Points on a hilly landscape, in no order, each with its height.
A ball rolls from a point to the lowest of its 2 nearest points, and stops where none of them is lower. Distance is the straight distance between rows; heights are no part of it.
k736: [ -3  -1  -1 -16  -3   6  18  12 -13   5  -2   2   9  26  10 -11  -8   1
   2   8  -2   9  -4  -5 -15  -9 -12  -8  -9  -6   6  13   1   3]  h=527
k471: [ -7  17   3  14  16   9   6   4 -15  13  -4  -9  -4  -7 -11  10  24 -10
 -13  11  -7  -2   6  -5   2 -18  24   9  -2  19  25  10  13  -2]  h=796
k281: [-13  21   8  16   4   5   3   1  16   6  -4   2 -13   0  -1   1  -2  -3
  -2  25   4  18   6   3   4  -1  11  13  -4  12  -1  -4  -5  -3]  h=517
k194: [ -8  -2 -20   3   3   3  -3   2   5 -11   9  -1 -14   1   6   4  16   1
   0   4  14  21  12  12  11   4  -7  -6 -16  -5 -28   9  18 -19]  h=737
k651: [ 24  -2 -19 -15   8 -23 -21  -3  -4   0  -4  -6   6  -8 -10   4  -1  -9
   4  -7 -10  -5  13  -7 -13  -5 -10  -3   7 -13 -12 -18  -2  10]  h=677
k600: [ -2  16   5   5   4  -5   0  17   5  16  -2  20   3   1   3 -13  13  -9
  -6  17   5  -6  -2  -3  -5   5  13  -1 -15 -16 -11  -9  -1  -4]  h=828
k322: [  3  -8  -9 -21  -7 -14 -18   0   0 -38  13   9  15 -21 -11   2   8  -4
   6  -7   3   2  13  12  -7   7  -5  -5  -4  -4 -30  -2  17   2]  h=422
k986: [-17  -9  -4  -6   7  -2  20  14  20  -4  15  -6   8 -19  -8   6 -13  -4
   9 -12   6  13   9   4  14  -1 -11  -2   6   2 -10   8  14 -11]  h=521
k586: [ 16   6   1  -6   1  12  -2  -7  21 -11  -9  -6 -27  29   8  -9 -19   4
  24   5   6   9   2  14   9   7  -6 -15  -2  -5 -23  -5 -11 -12]  h=266
k331: [ 20   0  -1   3 -17  -2 -13 -12 -21  14 -11  -4  -5  10  -6   7   9   5
  -7 -16 -11  -5  -1  11 -12  -7   1  -4  -2   8  12   2  -3  -5]  h=543
k276: [  9  -3 -19   7   2  -1 -10  -5   1  -4   1  -4  -9   5   0  -2  15  -1
   2   1  10   0  14   8   4   1  -8  -6  -9 -16 -37  -7  15 -13]  h=722
k159: [  9   3  15  -4   1   1  -9  -8   0   8  -3   0  -8  10   6  15 -17   6
   3   2 -12   9 -10   7   1   5   4   5  -2  12  18  11 -15  15]  h=469
k932: [ 28  -7   1  -4  -2   5   0 -13  17 -15 -16   3 -16  18  10  -2 -28   9
  24 -10   7  -1  -3  16   3  10  -4  -4   6  -6 -21  -6  -7   3]  h=194
k744: [ -3   0   9 -10  13  -7  17  25   5  15  17  12  22 -20  -8   2  -8 -13
  -4   2  -7  -8   8 -10  -5 -12  -9   3 -13  -5  -3  -4  10   4]  h=594
k765: [  6   0 -23   3  -9 -16 -11   1 -16   3   2  10  13  -4  -3 -12  25   2
 -19 -27  11  -4  -1   2  -9   6  12   4   0 -10  22  14  -3 -10]  h=560
k955: [ -7  -7   2  -6   2   0  -1  -4   8 -16  -5   4   3   0   0  -1  -6   3
  10   1   0 -15 -15 -10   7   2   6  -8  13  -6  -6 -11   7  16]  h=640
k563: [ -8   7   5 -22   9  15   1   7  21   8  -7  -2  -6   4   1 -15  14 -11
  15  15  -4   2  -3   3  10   9  -9 -11  -9 -10 -19  -6 -27 -17]  h=488
k387: [  5   8   4  19  -2   1  16  12  -3  27 -12   5   4  -8  -9  -5   4  -1
   2 -20  13   5   8   8  -6   5   8  18   9  11  17  12   5 -15]  h=561
k722: [ -8  -9   9  -6 -11   4 -25 -13 -22 -26   0 -12  -7  -2   0  19  -1  14
  -7   7 -17   6  -5   7  -1  -4   7   0   8   8   5  -4   4  14]  h=342
k136: [  6   6  18  -2  -3   9 -15  -9 -12  19   2   1 -11  -3  -4  20  17  -2
 -12   3 -19  -3  -1   9   2  -4   4   2 -13  24  11   9  -7  -3]  h=490
k621: [  0 -18  20  -8  -2  11   1  -9  -4 -11  14  -3   4   0  13  -5 -17   3
   6  16  -9  -5  -9 -13   0   3 -23   7  -7   3 -11   5 -20  18]  h=613
k944: [ -2   6  15  -7  17   2  10   6  23   7 -16   1  -3 -16  -6  -3  -5  -9
  12   9  -8 -13   2   1   6  -1   3   1   2  -4  -4 -16 -16   0]  h=424
k279: [-21   4  -8  20 -21   2  16   6  -1   5  11   1 -11   9   8  -6  -3  12
 -11  -2  10  21   9   2   1   1 -16  -5   0   7  -2  -4   7 -20]  h=441
k762: [ -5 -14  10  -9 -25  -2   1   1 -22 -20   4  13   6  -8   1   4   1  19
 -10 -12  -5   4   3   8 -17  -6  -9  -2  -3  15   6  11   7  -2]  h=674
k731: [  1   7  12   0   8  -4 -10   2   1   7   5  -5   0  -1  -2  19 -18   0
  -6   2 -17  -6 -10  -5  -1  -6   5  -9   1  -2  12 -20   4  24]  h=678
k428: [ 13  16  17  21  12  15   5   7   4  21 -10  -8 -17  13  17  15 -16   5
  13  14   4  16  -2  12  10  11  10  16  -8   2   6   2   5  10]  h=632
k295: [  4   5  -9   4  -8 -13 -10   6 -23  13   0  11   9   4 -13  -9  34   3
 -20 -26   3   2   1  -9  -5   0  13   4   8  12  39  21   1 -15]  h=577
k878: [ 10 -19 -21  10 -26 -13   2 -20  -9 -13  -3  12   2   5   5 -20   8  16
  -6 -12  17  -8   7  -9  -6   3   0   8  22   4 -12   0   2 -10]  h=523
k953: [ -2  -1  15   4 -13  -6  -4  -5  -2 -23  -3  13  -1 -18 -13   1  -5   6
  -6   5 -12  -8   7  16 -13 -11  12   3  -3  15   1  -5  -6  -5]  h=684
k72: [-13 -11  11 -17   4   9 -20  -4 -12 -25  10  -5   1  -8   2  18  -1   3
  -3  10 -13   1  -7   0   0   3  -1  -1  -3   2  -9   0   1  22]  h=364
k773: [  1 -15   4 -12 -15 -10  -7   8 -28   2  10   0  19 -21  -4   5  14   0
 -11  -4  -9   0  17  -5 -20 -11  -7  10  10   5  15  13   0 -14]  h=443
k906: [ -2   5  24  -5   0  19   6  10 -16  15  -4   6  -2   1   7   8  14   4
 -12  11 -14  10  -5   6  -7  -2  11   9 -18  20  16  18  -2   0]  h=465
k102: [ -3   8  10 -10   7  -8  -9   0  10 -13   2   0  -2 -24 -14  12  -7  -9
  -3   3 -16  -5   4  17  -6  -8  11   0  -8   6   2  -6 -12  -3]  h=673
k713: [ -4  18   6  -5  15   8  -6   5  24  11 -10  -3 -17   3   0   0   4 -10
   9  18  -6  -2   1  -1  12   2   2  -9  -4 -11 -11 -18 -12  -3]  h=455
k390: [ 23   6   5  30   8  -1  17   2   0  35 -17  -1  -1   8  -7  -1  -5  -3
   5 -16   9 -11   2  -1   1   5  13  12  12  12  12   2   9   3]  h=591
k406: [-11  -2 -10  -5  15   7  21   3   8 -13  -4  -6   3   6   1  -9  -1  -7
  10  -3  12  -8  -5   1   7  -3   0 -15  -5 -14  -5   8   7  -1]  h=646
k50: [  5   7  -9  33  -6   0   4 -18 -11  -1   1   3 -17   9   3  -4  12   6
 -20 -10   6   3   5  -1  -2  -2  -3   9 -10  19  18  11   0  -2]  h=633
k113: [ -8  13   4  17   3   8   4   4 -15  -4  -8   9  -5  -6   3  -8  29   2
 -19   1   7   7  -5  -4  -5   3  23  13 -13  12  33  18  -2   0]  h=608
k855: [  0  -9  -5 -29  -6   7  12   1  -7  -6   4   4  18  25  12 -15  -5   2
  15   0   4  -5  -8 -12  -8   1 -23 -14   0  -9  -6  12   1   9]  h=550
k198: [  4  23  10  11  -2  15  13   1  12  16 -14   3 -11  10   3  -6  -9   1
   9 -12  13   9  -5  23  -5  13   4   6  -2  11  17   9 -22  -8]  h=397
k158: [-18 -18  -4   5  -6   8  31  24  -6  -1   7 -13  10  -6  18 -21   3   2
   3   4  18  16  10  -1   1   6 -15   3   1 -11  -1  13  -6 -26]  h=712
k229: [ -2  -8 -17  20 -27  -3   7 -12 -10  -4  -2   1  -6  13   6  -9   8  18
 -10  -7  10   4  10   0  -2  -3 -10  -3   9   4  -9  -5  14 -15]  h=486
k876: [  0  -4   3  -1   4 -11   1  18   7  15   9  22  19 -22  -3  -2   8  -6
  -3   2   2  -8   2 -14   2   7   0  15  -5  -5  -8   3   5   1]  h=606
k426: [ -3   0  -3  -4  18   7  -3   6  -8  -9   6   2   5   1   2  10   8  -5
  -5  -8   3 -14 -18   2   0   0   4 -15 -17 -21  -1  -1  21  21]  h=648
k628: [ 10 -19  -8   8 -24  -8  -8  -6 -19   8 -10  -3   2 -12   3  -7   6  16
  -5 -25   8   4   5   7  -9   7  -3  14  25   3  11   5 -11 -20]  h=494
k536: [ -7   4  25 -15  14  26  12   6   4   0   4  -2  -1   1   6  12  -2  -4
  -4  14 -12   4  -5   9   7  -5   0   3 -23  14   4  13   0   6]  h=440
k48: [ 15  24  22  14  17  14   1  -5  10  30 -10  -9 -15  10   5  23  -1  -4
  15  14  -4   7   4   7  22  13  15  15  -7  20  12   5   4  13]  h=615
k146: [-17   1  -6  -8  -3  13  25   6   7   5  -5   3   5  22   6 -16  13   2
   7  -3  14  -9  -8  -3  12  -1  -3 -19   3  -7  -1   3  14  -8]  h=637
k881: [-10  -6   8  -6  13   5  -5  -4   2  -6  15 -19  -5   0  12   5 -18  -6
   3  21 -11   6  -3 -13   9  -1 -16   2  -2  -4  -6  -3 -19  12]  h=625
k504: [  9 -10  -5  -3 -12  -3 -10 -14 -25 -19  10  -5   2  -4  -2   7   1   7
 -13 -11  -4   1   3   7 -18  -8 -11  -1  -9   7   6   7   6   6]  h=663
k916: [-16  -8 -10  10   3   3   1   3   4   1  -7 -16  -5  -5   3   0   3   3
   7  -7  12   7  -3   7  12   8   2  -1  17 -11  -4   0   3 -13]  h=120
k690: [  6  -4  -4 -31  -3 -15 -30  -8   9 -36   8  11   6 -21 -15   5   3  -6
   7   0  -7  -3   4   0  -4   9  -6 -10  -2   2 -30 -22   6  15]  h=403
k212: [-11  19  -2  -1   5   3  -5   6   2  -7  -4  14  -4   0  -3   2  15  -1
 -12   2   5  15 -11  11  -4   2  23   1 -14   0  19  12  -1  -1]  h=622
k557: [ -4  20   1   3   7   0 -20   1  12  20 -11  -9 -18   4   2   8   3  -6
   2  27  -8  15   5   5   6   2  12   5   1  -3  -7 -17  -7  -7]  h=485
k874: [  1  -9   6 -17   0  -3 -26 -14   5 -33   7  13  -2 -12  -2   5  -3   1
   4  10  -7  -7  -9  -9   3  12  -2  -2   0   1 -21 -13  -2  27]  h=385
k475: [  7  -6  -6   1  -2 -15 -13  -3 -10  12   5  -1  12 -17 -12   0   7  -9
  -7  -8  -4  -7   7 -12  -9  -5  -1  10  10   1  10   5 -13  -5]  h=411
k585: [ -9  17  26  12   8  26  22  20  18   9  -1  -7  -9  -4  10   1 -16  -2
   6  10   6  20  -6  20   7  10   3   6 -16   1   1  -1  -7  -9]  h=395
k132: [ -4  10  -2  17  -4  -3  -9   1 -18   4  -4  -3  -4  -6  -9   4  18   5
 -24 -16  -3   5  -4   5  -6  -2  19   5   0  12  44   9  -1  -7]  h=593
k191: [ 12   5   5  32   0  -7  -6   6 -15  25  -1  -6  -4   9   7   6 -14   3
 -11  13  -5   9   0  -6  -9  -4  11  10  -1  -5   6 -12   7  10]  h=662
k116: [ -8   1  14   7 -26  -4   7   5 -10 -12  -1  17  -1   1   0   1  -8  19
 -14   4  -6   8   4   9 -16 -12   4   2  -2  15   6  -2  14  -4]  h=685
k110: [-20   5   8   3   9  13  -2   2  20   7   8 -15  -5   7  13  -3 -17  -1
   2  20  -1  18 -12 -13  21  13  -6   7   2  -8   2  -6 -24   7]  h=638
k682: [ -3  -7  -2  -3 -14 -11 -27 -12 -17 -13  -3   1   5   1  -1  13  -1  17
  -9   1  -9  11  -7  -9  -3  -1  12   8  18   9  17   3   4  14]  h=318
k800: [ 11  -1 -16 -27  15  -8  -1   2   8 -17  -5   0   3   1 -10   5   3  -7
  15  -6   0   3  12   5  -4  -4  -5 -10  -4 -10 -20   2  20   5]  h=468
k592: [ 10  -4   9  -6 -12   4 -12 -11 -21  22   5   0  -1   3 -11  14  19  -2
 -13  -9 -20 -16   1  -7  -6 -14 -11 -10  -3  20  10   6   0  -7]  h=515
k579: [-16   5 -24  -1  -3  -4  -4  -9  11   1   8   8  -2   8   4  -7  17  -2
  -1  -2  13   6   2  -8  15   9  -4  -2   0   2  -4  14   0 -12]  h=586
k842: [-11  -2 -20   5   0  -2 -16   0 -20   7   2  -8   1  -1   1   9  32  -1
 -17   8   2   9   5  -6   3  -6   8   4  -4  -7   0   5  19  -7]  h=773
k272: [ -5  -6 -24  -3  -3 -19   1  -1  15 -14  12   7   9  -1   2 -15 -20   1
   2 -15  15   0  -6  -5   3  11   0  -4  17 -13  -1  -4 -10  -4]  h=328
k318: [ -9  -2 -13   7 -10   4  10 -11  12   6  -8   6  -6  18   2 -13   7   8
   5 -13  18 -18  -9  -5  10   6   2 -14  17  -2 -10 -11   9 -10]  h=611
k558: [ -9   3  -6 -16   1  -2  -8  -7  -6 -27  15   5   5   7  -5   7  -1  -4
  -5  -9   0 -11 -10  -4  -3  -4  -6 -21  -9  -3   1  -2  15  21]  h=639
k517: [ -2   8 -11   4  20   2  14  10   2  -2  -1   7   3   6   8  -6   6  -9
  -2  15  10   8  -4  -3  -2  -5  14   8 -19 -12   3  14  14   7]  h=814
k231: [ 10  14  19  -5   7   5 -12 -11   3   6  -1 -10 -19   6   8  19 -16   0
  10  13 -21  -3   2  14  10   2   6   0  -7  11  12  -8 -21   8]  h=491
k349: [-20  -6  -6   6  -3  -4  10   1  13  -6  14  -2  -1 -22  -7  -3  -7  -2
   2  -8   6   9  13  -1  11   0 -12  10  10  14   1  10  -4 -21]  h=541
k725: [  2 -16 -16   1   0  -7 -18  -4  -6  -5  -9 -20  -2  -4   2   6  -9   5
   7  -6   3  10   1   3   3   4  -3   3  22 -15  -8  -8  -2  -3]  h=220
k280: [ -8   4   5 -15   3  10   1  -8  16  -7   3  -6 -10   1  -7 -10  12 -14
   7  10  -9 -14   2   2   4  -4 -12 -22 -11   1 -15  -9 -27 -17]  h=519
k732: [ 13  -6  -6 -11   3 -13  -4  -3  24 -11  -6  10   0 -13  -3  -8 -22   0
  14 -13   3  -5  -9   2   2  14   5  -3  13 -11  -8 -16 -19   2]  h=279
k83: [ -3 -15  -2   0 -34 -12 -13   2 -24  -2   3   8  11 -16   2  -5  20  14
 -17 -16   1   2  10   0 -14   5  -5   6  12   1  15   3  -8 -22]  h=466
k775: [-18   0   2   8   8  20   6   8   1   7  -1 -14  -9  -6   6  13   6   0
   1   8   4   7  -6   0  16  -1   4  -1   2  -3   0   0  16  -1]  h=215
k38: [ 19  10  11   6 -10  -5  -9  -2 -15  29 -14   6  -5  23  -8   2  12   3
  -4   1 -14   2   1  -1 -11  -7  12  -3   4  18  15   5  -4  -3]  h=569
k33: [  1  14  19  -2   0   3 -11 -11  14 -13   0   3 -19  12   7   1 -21   0
   6  23 -14  -5  -7   4   1  -2   6  -9  -8   2   0 -18 -24   8]  h=514
k78: [ 18  18  18  12   8   2 -10  -6  -1  31 -14  -3 -11  13  -4  10   9  -6
   4  10 -11   2   1   1   7   3  21   7  -1  21  18   3  -6   7]  h=595
k538: [ 12  -5   1  18 -14  -1   3   4 -22  20 -15  -8  -2  -8   1  -4  10   9
  -8 -24   5   7   6  13 -15   4   1  17  10  10  25  12  -6 -17]  h=528
k551: [ -4   0 -10   6  18   4  23   1   6   0 -19  -7   0   5  -3 -11   2  -4
  11 -11  15 -21  -8  -2   4  -6  14  -4  11 -11  12   3   8   6]  h=631
k122: [-17 -21   1   7   3   9  25  18   9  -5   3 -22   0  -5   9 -22  -8  -2
  14   3  14  10  -2   1  12  11  -6 -10  11 -21 -13   0 -16 -18]  h=694
k875: [ -9  14   2 -13   5   0  10  -4  24   3   6  12   0  -7 -17 -10   8 -15
   3  -2  -6 -21   2  -6   5  -5 -10 -16 -10  10   0  -7 -17 -12]  h=545
k253: [ 27   4   1  -2   5  -5  -5 -12  32 -16 -21   7 -18  -3   1   1 -26   7
  23 -15   9  -7  -8  20   7  16  18   3  12  -6  -7 -18 -13   4]  h=261
k446: [ 16  -1  -4 -14   4 -15 -11  -6   1 -14  -5   4   6 -15 -17   2  -3  -5
   4 -10 -10 -14   2   8 -14  -7   5  -3  -1  -4  -5  -8  -4   5]  h=661
k29: [-10  -2   9  14   2  18  14  15   8   6  13  -7 -10  -2  14  -5 -13   0
   1   5   9  21  -2  10   7   8 -14   2 -16  -6 -12   0 -11 -16]  h=360
k79: [  5   7   4 -11   6  11  -2 -12  18   2 -16 -16 -23  23   4  15 -11   4
  23   9  -9   1   4   7  17  -4  -2 -10   9   7  -5  -9   4   3]  h=345
k850: [-10  -8 -16  -2   2  -6  -6 -11  16  -9  16   2  -2  -9  -1   3  -7  -2
   7  -7   7  12   1 -10  14   6 -16   6   7   8  -9  17  -2  -1]  h=562
k16: [ -5  -5 -27  10  -3  -3 -12  -6  -7 -20  10 -13  -6  -6  -1  10  12   7
 -11  -9   9  22  11   9   6  -1  -5   3  -6  -6 -10   8  27  -6]  h=750
k92: [-12  -7  -3  16 -17  -1   4   6   0   5  24   3  -4  -2  11  -5 -12   8
  -8  -4  10  10   2   0   1   9 -24  -5  -7  -4 -16  -3  -5 -14]  h=402
k243: [ -5 -16   2   1  -1   1   6   2 -11 -26   4  -1  -1   0  12 -12   1   2
   2  15   6   7   1   0 -10   2  -4   1  -8  -8 -12  11 -11  -1]  h=432
k107: [  5   8   9  13  -6  12   1   0  -9  18  -3  -6 -15  13  11  11 -13   8
  -1 -12   2  14 -11  15   1  10   0   3  -8   9  24   8 -11   1]  h=442
k441: [  2  -3   9 -23   7  -8   9  -3  24   3 -10  22  15  -9 -15  -2  -7   1
  14   0  -8 -12  -1 -21   4  -3   2  12  19  14   8   5   1  13]  h=636
k838: [ 21   1  -9  15   8  -3  -5  -3 -12   6  -8 -17  -3   5   3   4 -11  -2
  -4 -18   0  -7  -8  14  -8  -1  10   0  -3 -16  12  -4  -4   4]  h=628
k822: [ -5   2 -22  10  -6   1 -13 -24  -3  -8   5   1 -16  10   3  -2  22   4
 -12  -4  10   4   2  -3   5   3  -7   1 -11   7   0  14   0  -5]  h=610
k831: [ -8   5  -3  12 -16 -10   1  12  -3   8  -1  18   8  -4   2 -17  21   0
 -11   0  14 -21  -2   7  -3   5  12 -11  -5 -18 -11 -18   2 -16]  h=839
k759: [ -9  -1 -12  -7   9  -3   7   7   6 -13  -4  -6   4  -7  -9  14  -1   1
   3  -3   2   7   6   9   3 -10   5  -2   4  -4  -9   3  34   3]  h=493
k332: [ 11  12   3   0   0  16   9   0  15  13 -17  -2 -17  26  11  -9 -13   3
  17  -4   9   6  -5  18   0   8  -1  -4  -3  -4  -1   0 -15  -8]  h=339
k382: [ -3   0   9 -14  -9   7  -2   9 -18  11   1  12   5  10   2  13  11   9
 -15   5 -13   8  -1  -1 -10  -9   2  -1  -9  10   2  11  17   3]  h=489
k589: [ -1   6   6   6   9  16   6   1   2  14  -9 -20 -17  15   9  17  -9   1
  10   9  -6  -1   0   5  14  -7  -2  -6   0  -2  -3  -9  14   4]  h=282
k548: [  1  -8 -17 -28   6  -6  -7   9   0 -26   8   2  13  -9  -4   2  16  -9
  13  -9  10   7  11   9  -1   9  -9  -8 -10 -12 -24  15  20  -3]  h=444
k935: [ 21   7  -1   5   1  -9 -11  -6   6   5  -9   1  -6  -4  -6   5 -14  -2
   5 -14  -3  -5  -5  18  -3   5   9   3  -3  -3   5  -8 -12  -1]  h=645
k819: [ -4   3 -15 -10 -10  -7 -10   6 -13   1   2  12   9   5   1  -6  24  -1
 -10  -9   4  -3  -5   2  -3   3   7 -10 -10 -10   9   7   2  -8]  h=542
k67: [-18  -4   4  11  -3  18  30  13  12  15  -5  -7   5   7  10 -31   0   1
   9   2  20   4  -1   1   9  16  -6   2  11  -8  -6  -3 -20 -20]  h=675
k354: [ -7  -4   1   3  -7   2  12   9 -16  -7  -2  -1  -3  -1  10 -10   9   3
  -6   1   3   9   6   8 -16  -5  -7   2 -10   1  13  15 -10 -16]  h=467
k325: [ -2   6   1  10   0 -11   5  -6   6  -1  -8   9   3   4  -8  -9  -3   1
  -3   5  -2 -21  -9 -17   0  -8  15  -5  16  -4   9 -17   3  13]  h=624
k659: [  3  17  -2   3  29  -1  10  14  18  12  -7   8   2  -1   2  -7   4 -17
   0  24   4   3   2 -12   0   0  11   9 -13 -14  -6  -6   5  11]  h=820
k905: [ 11 -10  -3   3 -10  -4 -11 -14   0   3   1   6  -2  13   1   9 -11  10
   3  -5  -4  -9 -10 -13   6   1  -8  -8  12   1  -6 -14  13  18]  h=654
k743: [  6 -11  -7   1  -8 -18  -3   3 -22  -9   7  10  26  -5 -15  -2   6   2
  -9  -9  -1 -19   4 -16 -11 -13   8   3   9   0   8   1  25  14]  h=620
k869: [ 23   4  -6   6   6  -7 -22  -8  -1  -2  -6   2 -10   2  -2   2   5  -4
  -2  12  -4  -6  11   5  -6  -4  -3   1 -16 -14 -31 -18   4   1]  h=705
k609: [  1 -15   3 -19   5  -1   4  -6   0 -20  12 -10   7 -17 -12  15 -12  -5
  11  -8  -7  -7  10  -7   1  -7 -22  -7  11  12 -18  -7  20  13]  h=555
k15: [ -7 -14  12 -21   7   7  13  18   4  19   6  -7  26  -9   9 -10  -4  -6
   7  14  -3   7   0 -18   5   5 -21  13   3 -11  -4   7 -17  -6]  h=567
k678: [  6   1   7  -1   1   1  18  15  -9  11  -5   0   5   3   7  -3 -15   0
   4   9  -4   9   4   9 -16 -10  -2   4  -8   0   3   9  -1  -5]  h=500
k488: [-12   2   6 -13  16  -7   8  14  25 -10   1   6   6 -17  -3 -11  -4  -9
   7  20  -3   0   5  -7   5   0   3  -1  -4 -12 -15  -8 -10   0]  h=396
k494: [  0  -1  -5 -16 -11   3 -10   3 -11   0   0   7   5   5  -1   8  15   7
  -3  -5  -5   2   3   9  -8  -5  -7 -11  -8  -4 -15  -2  18  -6]  h=516
k948: [-14 -16   1 -23  -5  -3  12  20   3   7   8  -6  29  -9  12 -21   7  -8
  11   7   7   1   5 -10   3  12 -16   0  10 -21  -6  11 -23 -20]  h=546
k673: [  6  12   8  21  12  -1   7  14   6  22  -4   4  -3  11   8   4 -19  -1
  -1  14   7  16  -8  -7  -1   3  12  13  -2  -7   5  -7  11  17]  h=647
k68: [-10  17  16  22   3   4  -7  -9  20 -11   4  -1 -21  -1   6   6 -16   1
  -3  22  -1   6  -3   8  10   4  11   5  -8   6   0 -13 -16   8]  h=532
k523: [ 14   3 -11  22  -8  -5 -10 -14 -22 -11   2  -5  -7   5  -1   4  13   7
 -23  -2  -3   3   9   6 -12 -12   1   7 -17   4   2   3  10   1]  h=650
k715: [-21   2  11 -19   9   2  20  23  14  11  15   3  26  -9  -1  -7  -9  -6
  -3  14  -6   2   1 -18   7  -7 -10   4  -3  -4   1  -4   1   0]  h=583
k312: [-21   1  16   0  -1  21  20  10  18  15  -3  -8   9  12  13 -20  -9   5
   6  17   5  14 -11 -12  16  14 -10   9   3  -3   0  -3 -19  -7]  h=653
k373: [  2 -27   9 -18  -6   1   2  -9 -15 -15  18  -4  19 -22  -7   8  -5  -9
   6  -5  -6 -17   6 -16  -8  -6 -26   3  12  13  -9   7   5  13]  h=571
k937: [ 12  11  -6  20  14  -6  21  -4  13  10 -21  -7  -1   2 -13  -4 -11  -4
   7 -16  11 -16   5   3   1  -6  19   5  17   0  14  -2  14   5]  h=614
k491: [-13 -16 -10 -18   0  -8  15   6   7 -21  21  -5  15 -15 -12   2  -8  -4
  12 -17   4  -4  12  -1   8  -5 -22 -15   7   5 -14   9  20  -4]  h=537
k251: [  0   5   1  -6   9  -8   0  -5  28 -30  -4   9 -10  -7  -9 -11   2  -7
  10  14   0  -7   6   3   4   0   8 -10  -6  -7 -22 -12 -12  -3]  h=365
k21: [ -3  -8 -33   4   3 -12 -11  -8 -15 -12  12 -10   5   4   4   3  18  -6
 -10   4  11   6  12 -11  -2  -5  -9   2  -3 -15  -9   9  21   1]  h=761
k144: [ -2  -8  -1   7  -7  -3  16  -1 -19  -4   9   2  11   1  -1  -8  -8   1
  -7  -6   2 -18  -3 -10 -12 -11 -10  -6   0   2  12   5   1   5]  h=590
k991: [ 11 -13 -17  14  -7   1   8 -24   2   6 -17  -1  -4  11  -1  -8   9   9
   4 -23  14 -21   1  -5   8   1  10   1  30   3  -8  -8  13  -4]  h=578
k647: [  4 -14  21 -16 -13  12   2 -19  -8  -2  11   8   6   1   3  -1  -3   2
   3   6 -13 -14  -7  -9  -5  -3 -21   3  -5  19   3  16 -22   6]  h=600
k834: [  1   9   5   6  21   4  12   7  -2   5  -4   2   3  -7  -7  10   6 -11
  -3   4  -3  -8  -3   3  -2 -11  19   6 -13   4  11  10  14  10]  h=806
k208: [ 20 -16 -17  22 -11  -6  -1 -31  -9 -16  -9   4   1   6  -3 -10   6  10
  -6 -12  10 -23  -1  -7   0  -4  14  12  18   3  -8  -6  10   9]  h=549
k866: [ 31  -3  -5  12   5 -16 -22  -6 -13   9  -7  -4   0  -1   1  -1  -3  -5
  -3   5  -8 -10   9  -3 -12   0   4   9   0 -16 -12 -17  -8  14]  h=690
k972: [  7 -15   4 -16  -7   2   8   0 -15  -5   5  -5  11   8   2  -1 -19   2
  11  -5  -6  -9  -4  -5 -14  -6 -22 -11   5  -2  -7  -1   1  12]  h=570
k828: [  5 -15  14 -23   1   6  -2 -11  -9  11  14   0  12  -6  -3  16  -4  -5
   2   0 -19  -8   3 -20  -1  -9 -23   6   7  21   3  16  -2  12]  h=585
k987: [  4  -5 -13  -6  -4 -16  -4  -3  -9 -26   9   8  18   0 -11  -1  -9  -1
  -4 -12   2 -14  -5  -9 -10  -9  -3  -9   4  -4   0 -10  26  24]  h=629
k537: [ -9  -8  -4 -21   5   4   5  14  11   0   7 -10   8  -6   4 -11   6 -10
   9   1   4  -2   1  -1   7   8 -16 -19  -4 -21 -15  -1 -17 -15]  h=520
k108: [ 11  -6 -10  -2  -4  -7 -35 -12 -15  -1  -8 -16  -2   6   2  12  -2   7
   2  -3  -7   4 -11   0   0   6   9   2  17 -12   7  -8  -5  13]  h=280
k789: [ -4  -3  11   3  -2   7   0  -5   3   3  18  -1  -3  -2  -1  18 -19   3
  -3  -4 -13 -14 -12 -11  12  -4 -16 -13  -1   5  -2 -18   8  20]  h=667
k324: [  7  16  -9  20   6  -2  -7   1 -11  10 -13 -15  -3   8  -4   5   4  -1
 -15 -19   3   4 -13   8  -1  -3  24  -3   3  -7  33  -2   5   4]  h=612
k776: [ 13   0   3   2   9 -14   2   3  17  24  -7  18   8 -14 -10  -4  -6  -5
   8  -6  -2  -9   2 -17   4   5   3  14  13   2  -2  -2  -5   8]  h=621
k582: [ 13   0   1   8  -7 -10   1  -2 -15   6  -4  14  12  12 -12  -5   1   3
 -10  -7  -3 -17  -8 -10 -11 -10  11  -5   4   2  14  -1  13  11]  h=609
k854: [-15  21  35 -12  14  31  15  15  24   5   0  -9  -8  -1   5  12  -8  -5
   0  18  -5  15  -9  16  15   1   8   3 -18  10   8  -3  -6  -1]  h=418
k278: [ -3  -7  -4   1  -3  -3   1 -11  14 -26   3  12  -3   3   6 -21  -5  -2
   6   7  10  -6  -7  -3   1   9   1  -1  -3  -5 -16   1 -18   0]  h=400
k633: [ -7  -2 -12   1  -5 -17  -4   1   4   9  16   8  11  -4   2 -11 -10  -3
  -4  -5   5   1  -2 -17  -1   4  -9   6  14  -2  11   2 -16  -4]  h=371
k433: [ -6  13  16  12   1 -10  -7  12  -5  17   6   4   0   0  -4  11 -14   2
 -18  14 -16   8  -3  -6  -9 -11  14   3   3   5  14 -17   3  11]  h=676
k469: [ -8  14 -17   4  10   0 -10  -6  -8   9  -3 -15  -6   4 -10  12  19  -8
  -9   3  -6   4   4   0   3 -16  11  -2  -2   7  12   5  13  -5]  h=785

Call two points neighbours if one is among the 2 nearest of the other. Go from one point of each pair to the other, from neighbour to neighbour, staying as low as possible. Name the highest point that can't be avoided.
k906 / k251: k406
k251 / k986: k68
k932 / k916: k79

For each start below, name the point where the ball stops.
k759: k916
k122: k986
k158: k986
k600: k446
k146: k29
k144: k251
k116: k986
k406: k932
k68: k932
